A landscape with many peaks, sampled at points; each row gives a point and its height.
From any point a climber steps to the highest of the 2 points nearest to it. It stops when none of these is higher. Distance is the straight distance between rows; heights are no part of it.
fosuf height 2.38: [152 114 156 163 161 124  79  79 141 126 137 119 143  84 165 130 131 157
 123 140 127  52]
gudo height 3.41: [102 155  73  89  93 107 160 135 104 107 119 182 112 152 106 114 153  98
 141 135  87 102]
puse height 5.87: [167 137 106 117 138  93 111 119 163 103 160 137 147 112 143 155 151 148
 144 139 145 113]
zivu height 6.20: [123 127 181 152 122  81 138 140 143 141 142 156  87 149 123  90 105 172
 187 167 149 129]
Megof height 2.71: [152 104 151 179 148 142  64 108 148 100  98 112 175 104 181 136 174 137
 149 119 146  78]
Pere height 4.22: [161 125 127  81 139 133 164 112 114  87 109 111 142 181 127  80 122 179
 126 129  86  79]
geli height 6.67: [142 171  65 112 128 128 106 155 150 112 168 118 140  91 164 180 121  87
  99 120 167 122]
Lubu height 4.75: [144  90 159 147 161 126 133 136 113 131 113 109 132 108 107 119 134 127
 142 126 104 138]
fezo height 4.25: [139 124  82 148 170 151 106 106 146  86 139 124 166  85 144 188 142 136
  84  80 141  71]
toze height 4.33: [131 122 165 108  85  74 173 126 141 127 102 127 106 154  80  89 100 144
 150 125  88 179]
Telu height 5.83: [117 165 148 102 109 103 184 112  72 153 163  91  88 164  79  87 104  95
 144 119 100 173]
meziz height 7.16: [100 159 151 144 127 103 133 142 100 127 145 153  83 131 122 128 113 123
 164 166 138  96]
Rar height 6.43: [ 95 144  90 126 124 180 108 113 130 111 111 136 143 135  97 118 144 110
  72  93  98 131]
pagiz height 4.26: [141 124 132 165 164 153 115 145 189 125 133 104 182 158 124 104 105 169
 127 126 172 104]
Sadi height 4.36: [161 138 109 130 154 132 161 122 133 114 119 111 160 150  83 150 105 117
 123 118 114  83]
sima height 0.27: [108 118 155 148 113 132  77 137 182 189 123 100 147 118 132 120 109 152
  82 122 148 168]
Vipoz height 3.87: [137 110  97 200 125 112 109  88 134 100 122 119 141 128  82  97 127 148
 112 128 139  60]
Gom height 5.35: [129  86 132 137 159 158 134 143 160 114 107 132 137  93 122 149 147 172
 123 117 102 156]
zimom height 5.16: [148 117 159  91 104 120 141 143  88 120 136 123 122 127 129  81 108 106
 184 165 118 177]
Rud height 1.45: [160 102 133  85 156 137 185 163 107 166 107 155  96 139 128 151 114 137
 165 154 129 101]
Dig height 3.63: [117 167  75 117  73 112  93 124 121  92 156 155 124 131 106  76 117  61
 121 140 136 119]
Tufo height 2.84: [125 105 125 148 138  80 168 127 160 122 116 156  98 101  83 142 136 171
 154 121 107 106]
beg height 5.05: [122  91 187 127 181 134 201 120 140 127 183  97 135 107 125 133 147 175
 177 128  87 131]
Nel height 1.78: [ 80 149 115  93 124 133 212 134  47 153 130 158  77 125 109 146 138  56
 124 102  62 162]
Ves height 4.02: [135 112  98 139 135 106  83  98 151  76 116 140 158 142 113 115 105 146
 132 124 151  44]
Rigik height 6.02: [142 126  99 120  76 117  68 146 163 160  98 153 136 147 137 138 137 119
 113 144 172 129]
fibad height 7.24: [137 140  93 157 138 143 112 149  91 107 113 132  99  82 138 199 154  67
 104 114 142 120]
Teru height 1.56: [124 145  80 121  75 106  30 122 131 146 121 135 115  64 179 169 125  92
  67 128 178 116]
luz height 6.03: [ 93 151 135  77  82 115 134 141  85 169  62 172 103 119 146 122 100  69
 149 113 108 193]
Gopu height 4.01: [113 127 147 152 107 166 136 149 169 153 155 101 167 196 137 109 121 152
 146 150 178 137]
buz height 4.93: [ 97 161  97 147  80  99  56  97 153 107 100 147 129  59 106 137  98  73
  73  81 130 151]
sife height 5.63: [121 114 108 146 103 152  84 133 171 152 153 145 141 155 156 133 166 129
 106 171 197 104]
mozav height 4.13: [146 119  95 114 153 123  86 104 133  94 106 110 159 109 136 147  95 119
  76 112 123  45]
rif height 3.69: [124 116  96 126 116 184 129 128 131 137 178 142 111 138 103 113 165 115
  97 182 129 159]
folel height 5.70: [149 103 162 100 113 144 137 159  52 145 118 119 102 104 134 111 130  55
 159 136  91 173]
kaz height 4.38: [161 127 165 115 158 140 127 157 126 164  98 112 111  78 153 182 102 137
 100 108 100 123]
vesit height 5.14: [ 94 142 159 126 139  99 130 150  86 174  64 137 114 125 160 151 107 138
 152 106 116 145]
Bem height 5.57: [107 155 111  65  86 144 152 123  73 152 110 135 109 108 144 111 130  43
 122  91  83 216]
Zovit height 3.91: [118  86 210 147 184 135 164 103 144 143 124  95 161 139 173 103 157 194
 221 133 162 130]
salev height 4.18: [154 152 134 158 103 120 140 138 128 131 146 102 136 134  82 113 129  87
 150 129 149 188]
Zegev height 5.86: [132 124 165 118 175 155 126 159 139 134 153  87 149 130 171 152 110 146
 144 136 149 132]
gora height 2.07: [193 131 137 159 148 120  76 117 142 170 134 103 117  91 173 151 132 136
 128 161 175  77]
pebu height 5.34: [108 139 153 133 112  92 114  90  98 108 171 112  80 149  75  58 116 127
 125 138  77 103]
bupa height 3.85: [134 129 140 173 131 163 146 135 114 152 177  88 134 160 129 123 138 124
 146 157 173 171]
Mikim height 3.98: [ 81 166 141 141 141 135  79 128 100  92 149 108 145 113 172 156 125  98
 120 119 152 101]
Tiva height 6.26: [116 133  69  96 133 169 101 149 149  94 110 170 163 134 141 159 139 114
  81  97 124 119]
pef height 6.95: [117 175  69 153 113 146 123 145 109 126 183 129 105  81 143 185 159  53
 106 116 167 144]
ziten height 1.95: [ 81 143 146  90 150 132 212 181 106 138 122 158  80 115  92 144 108  90
 142 107  94 156]
bagav height 5.90: [121 130 131  81 147 124 204 132  61 132 131 107 110 144 113 150 142 133
 133 118  53 123]
Gogus height 6.32: [157 162 124 109 145 107 115 140 147 138 183 116 132 116 148 169  90 126
 141 135 149 126]
Zur height 5.61: [122 164 135 146 107  84 171 101  94 139 149 120  77 155  50  84 117 110
 129 130 102 125]
Nus height 5.56: [128 108 161 111 166 109 189 106  92 107 128 126 119 120 137 146 164 172
 169 131  54 133]
reg height 3.94: [151 150  85 131 104 136 142 133 133 145 154 135 110 130  88 118 140  97
 103 136 126 177]
Rak height 5.33: [ 60 158 118 124  89 112  68 103 106 151 129 139 100  69 124 109 106  51
  78 100 124 170]
Zereb height 3.50: [146 135  86 106  88 126 108 137 102  86 121 165 138 173 120  98 146  83
 142 134 117 112]
leder height 5.59: [ 87 139 148  94 101 114 153 154  78 169  83 141 109 169 125 138  96  96
 169  99 135 165]
tasas height 3.26: [168  97  98 110 134 141  95 115  83 111 135 107 120  56 141 139 158  86
  72 106  61 122]
Biluz height 1.41: [113 200  88  95  61  97  64 129 106 162 127 141 114  99 172 156 118  69
  81  98 177 126]
Zelan height 6.11: [138 134 157  77 125 116 178 120  58 134 183  85 120 170 116 126 130 135
 154 149  83 153]
bimup height 4.68: [ 91 138 173 126 171 122 146 137 110 162  96 126  92  92 144 202 124 135
 113 107 103 119]
Lete height 1.79: [ 74 116 133  89 154 161 209 169  73 116 101 135 116 134 135 172 112  88
 191 103 106 150]
Rutuk height 6.21: [ 81  97 108 175 150 184  90 126 109 122 106 130 141 117 120 142 134 106
  68 103 126 123]
fom height 4.95: [127 116 128 151 191 148 154 100 219 160 151 156 145 129 180 124 158 206
 134 142 178  70]
mulol height 4.56: [122 122 165 159 178 141 160  91 165 159 123 129 145 160 181 101 136 209
 171 140 156 100]
zarod height 3.27: [125 104 153 157 122  73 146 119 145 102  78 160 121 145  82 114 112 186
 143 104 110  94]
Bivi height 3.84: [110 142  70 124  73 140  54 113 147  88 176 133 151  99 111 120 130  75
  75 138 149 125]
luza height 0.60: [154 110 140 110 121 147 103 134 183 187 114 118 167 146 165 156 152 179
  83 129 148 163]
dutok height 1.77: [161 131  98 145 101  96  71 120 154 159 141 124  97  63 161 179 151 119
  93 144 173 106]
Susen height 2.02: [166  90 168 155 136 100 115  93 124 132 102 122 118 154 159  86 148 163
 185 144 141  96]
Tesuf height 3.42: [151 148 122 105 118 121  78  94  99  90 139 110 131  86 161 144 152 104
  94 104  89 131]
tek height 5.36: [159 138  86 141 146 123 126 113 205 146 170 138 150 122 168 156 148 192
 128 149 188  97]
vubav height 0.87: [141 135 125  99 123 155 147 177 155 191 134 126 124 140 141 143 122 145
 102 149 155 169]
guzef height 5.10: [116 126 180 115  93  94 164 133 121 146 134 137 110 164 119 111 119 149
 174 153 134 183]
Rugos height 5.22: [148 110 114 177 121 134 112 122 214 135 142 135 172 148 178 136 158 155
 155 152 215  83]
dubov height 4.04: [107 124  58 115 108 123  54 107 130  84 128 129 146  86 131 136  97 103
  68 108 134  68]
Guser height 4.42: [150 124 124 141 145 129 129 137 104 106 139  89 141 164  88 105 117  95
 112 137  96 115]
lof height 1.12: [144  88 157  85 128 149 165 157 121 200 127 110 107 126 130 120 111 120
 118 154 118 198]
Gekez height 7.56: [125 151 110 147 131  93 100 117  94 134 138 135  90 100 112 159 131  83
 136 140 146  97]
lek height 4.49: [117 142 143 165 166 127 151 102 198 116 145 111 146 173 108 101  96 201
 106 119 140  98]
Bobol height 2.43: [107 127 146 140 122 101 169 148 139 136 139 165  76 104  61 154 102 145
 117 125  89 124]
rireb height 1.57: [134 100 133 120 182 152 226 155  93 141 129 137 133 180 122 150 124 133
 196 147 145 133]
fip height 2.97: [153 128 121 112  88  99 122 108 104 144 120 136 138 150 143 141 187 113
 161 130 149 158]
gusu height 3.40: [137 105 120 104 131 164 133 127 147 139 175 139 136 176 127  97 174 169
 125 178 112 154]
lume height 2.49: [160 110 154 120 119 106  98 133  88 126  96 126 128 130 174 123 170 148
 189 148 143 121]
gop height 5.52: [128 129 157 133 189 164 169 124 151 119 183 105 154 146 145 139 144 154
 157 136 118 135]
nep height 2.99: [129 120 125 137 116 110  75  83 140 104 155 115 137  88 121 129 153 138
  95 113  93 173]
Kabi height 3.00: [164 101 159 175 159 191 101 119 154 103 126  89 191 134 201 117 178 118
 139 105 159 134]
sesak height 3.62: [124 121 106 213 132 147  85  91 154  75 149  94 164 145  84 114 159 131
 120 120 147 126]
palu height 3.73: [106 104 150 109 118 105 154 146 144 124  52 154 143 162 100 115 104 164
 146 102  94 156]
nad height 4.31: [ 49 150 143 128 135 113 102 108  95  92 137 130 118 101 123 134 127 125
 136  93 109 128]
Mep height 1.34: [179  93 162  80 147 138 187 155 100 181  84 118 137 154 119 124  96 142
 139 147 115 142]
fubu height 3.71: [131 107 120 125 113 169 121 156 174 115  98 170 142 185 111  74 103 183
 103 150 141 117]
ruk height 4.70: [ 51 133 148 138 177 138 124 114 139 100 120 139 148 122 122 143 126 171
 134 110  99 103]
ziza height 4.58: [ 91 124  92 143  91  76  82 121 162 109 101 174 111  83  82 130  93 104
  88 109 144 119]
Sud height 5.32: [145 138 180 141 140  89 178 126 160 109 148 118 108 172 117  75  91 199
 204 167 151 106]
Vazef height 1.68: [ 91 105 159 144 187 178 194 151  85 137  99 133 129 139 120 160 122 125
 154 109 127 123]
gedof height 2.16: [ 98 123 146 130 136 123 216 153 150 158 122 141  90 152  73 141  83 133
 124 117 118 154]
luf height 4.10: [190 130 132 123 135 126 142 103 174 101 102 117 148 176 139  66 119 210
 142 146 129  74]
Dode height 4.29: [160 149 102  85 147 118 132 138 130  79  94 123 142 153  99 118 100 153
 134 105  65  70]
Zaze height 5.97: [146  97 116  93 134 165  96 158 150 110 101 151 157 109 174 143 168 134
 113 132 123 139]
takam height 3.30: [144 116 137 173 145 169  86 106 137  98 171  73 182 114 136 131 184 121
 114 120 140 142]
Nepak height 3.29: [171 140 120 128  88 113 119 105 137 130 116  98 174 176 141 105 164 156
 131 135 140 155]
vare height 5.98: [ 99 116 130 160 139 175 107 147  65 131 104 118  95 103 125 132 104  77
  75 109  89 139]
luze height 5.45: [111 151  94  91  70 107  94 165 139 113 115 184 140 135 158 126 132 130
 164 150 175 148]
daveb height 5.39: [152 116 136  84  97 147 165 125  49 165 144 106  95 106 154 111 144  52
 127 145  98 219]
dok height 3.74: [136 134  68 122  95 111 171 162 139 128 133 175  91 114  63 111 136  51
 115 125 101 174]
Zaf height 3.70: [107 149 124 117 117 109  52 118 106  76 142 119 124  46 174 178 114  90
 109 104 135 123]
Beful height 5.73: [ 84 128 142 137  97 158  71 141 105 149 108 137 100  95  97  96  87  78
  76 119 104 151]
Toz height 3.66: [159 119 131 148  98 122 155 141 164 106 122 117 165 178 126  84 131 157
 168 163 178 164]
vetop height 4.84: [134 139 181 162 131  93 188 113 174 124 129 105 111 160  93  84  78 207
 142 133 118 123]
rulob height 3.92: [178 124 120 114  85 125 121 128 143 124  81 137 132 183 119  53  94 194
 100 142 146 109]
Dek height 4.43: [ 99 119 115 161 188 158 143 108 143 121 140 139 134 119 132 155 139 159
 104 117 141  76]

For each start below, name the point where the climber stops.
fosuf -> mozav
luf -> Rar
gedof -> zivu
ziza -> Rar

Call two points neighbours if one is among the 2 nearest of the other. Go from one point of each pair to the other, from neighbour to neighbour, staying as high as possible. Name the lowest point that can't be avoided.
Zelan / folel -> beg
ruk / Gogus -> dubov
tek / folel -> guzef
salev / zivu -> bupa
Gekez / Rar -> Guser
Rigik / zivu -> Rugos
folel / luz -> daveb
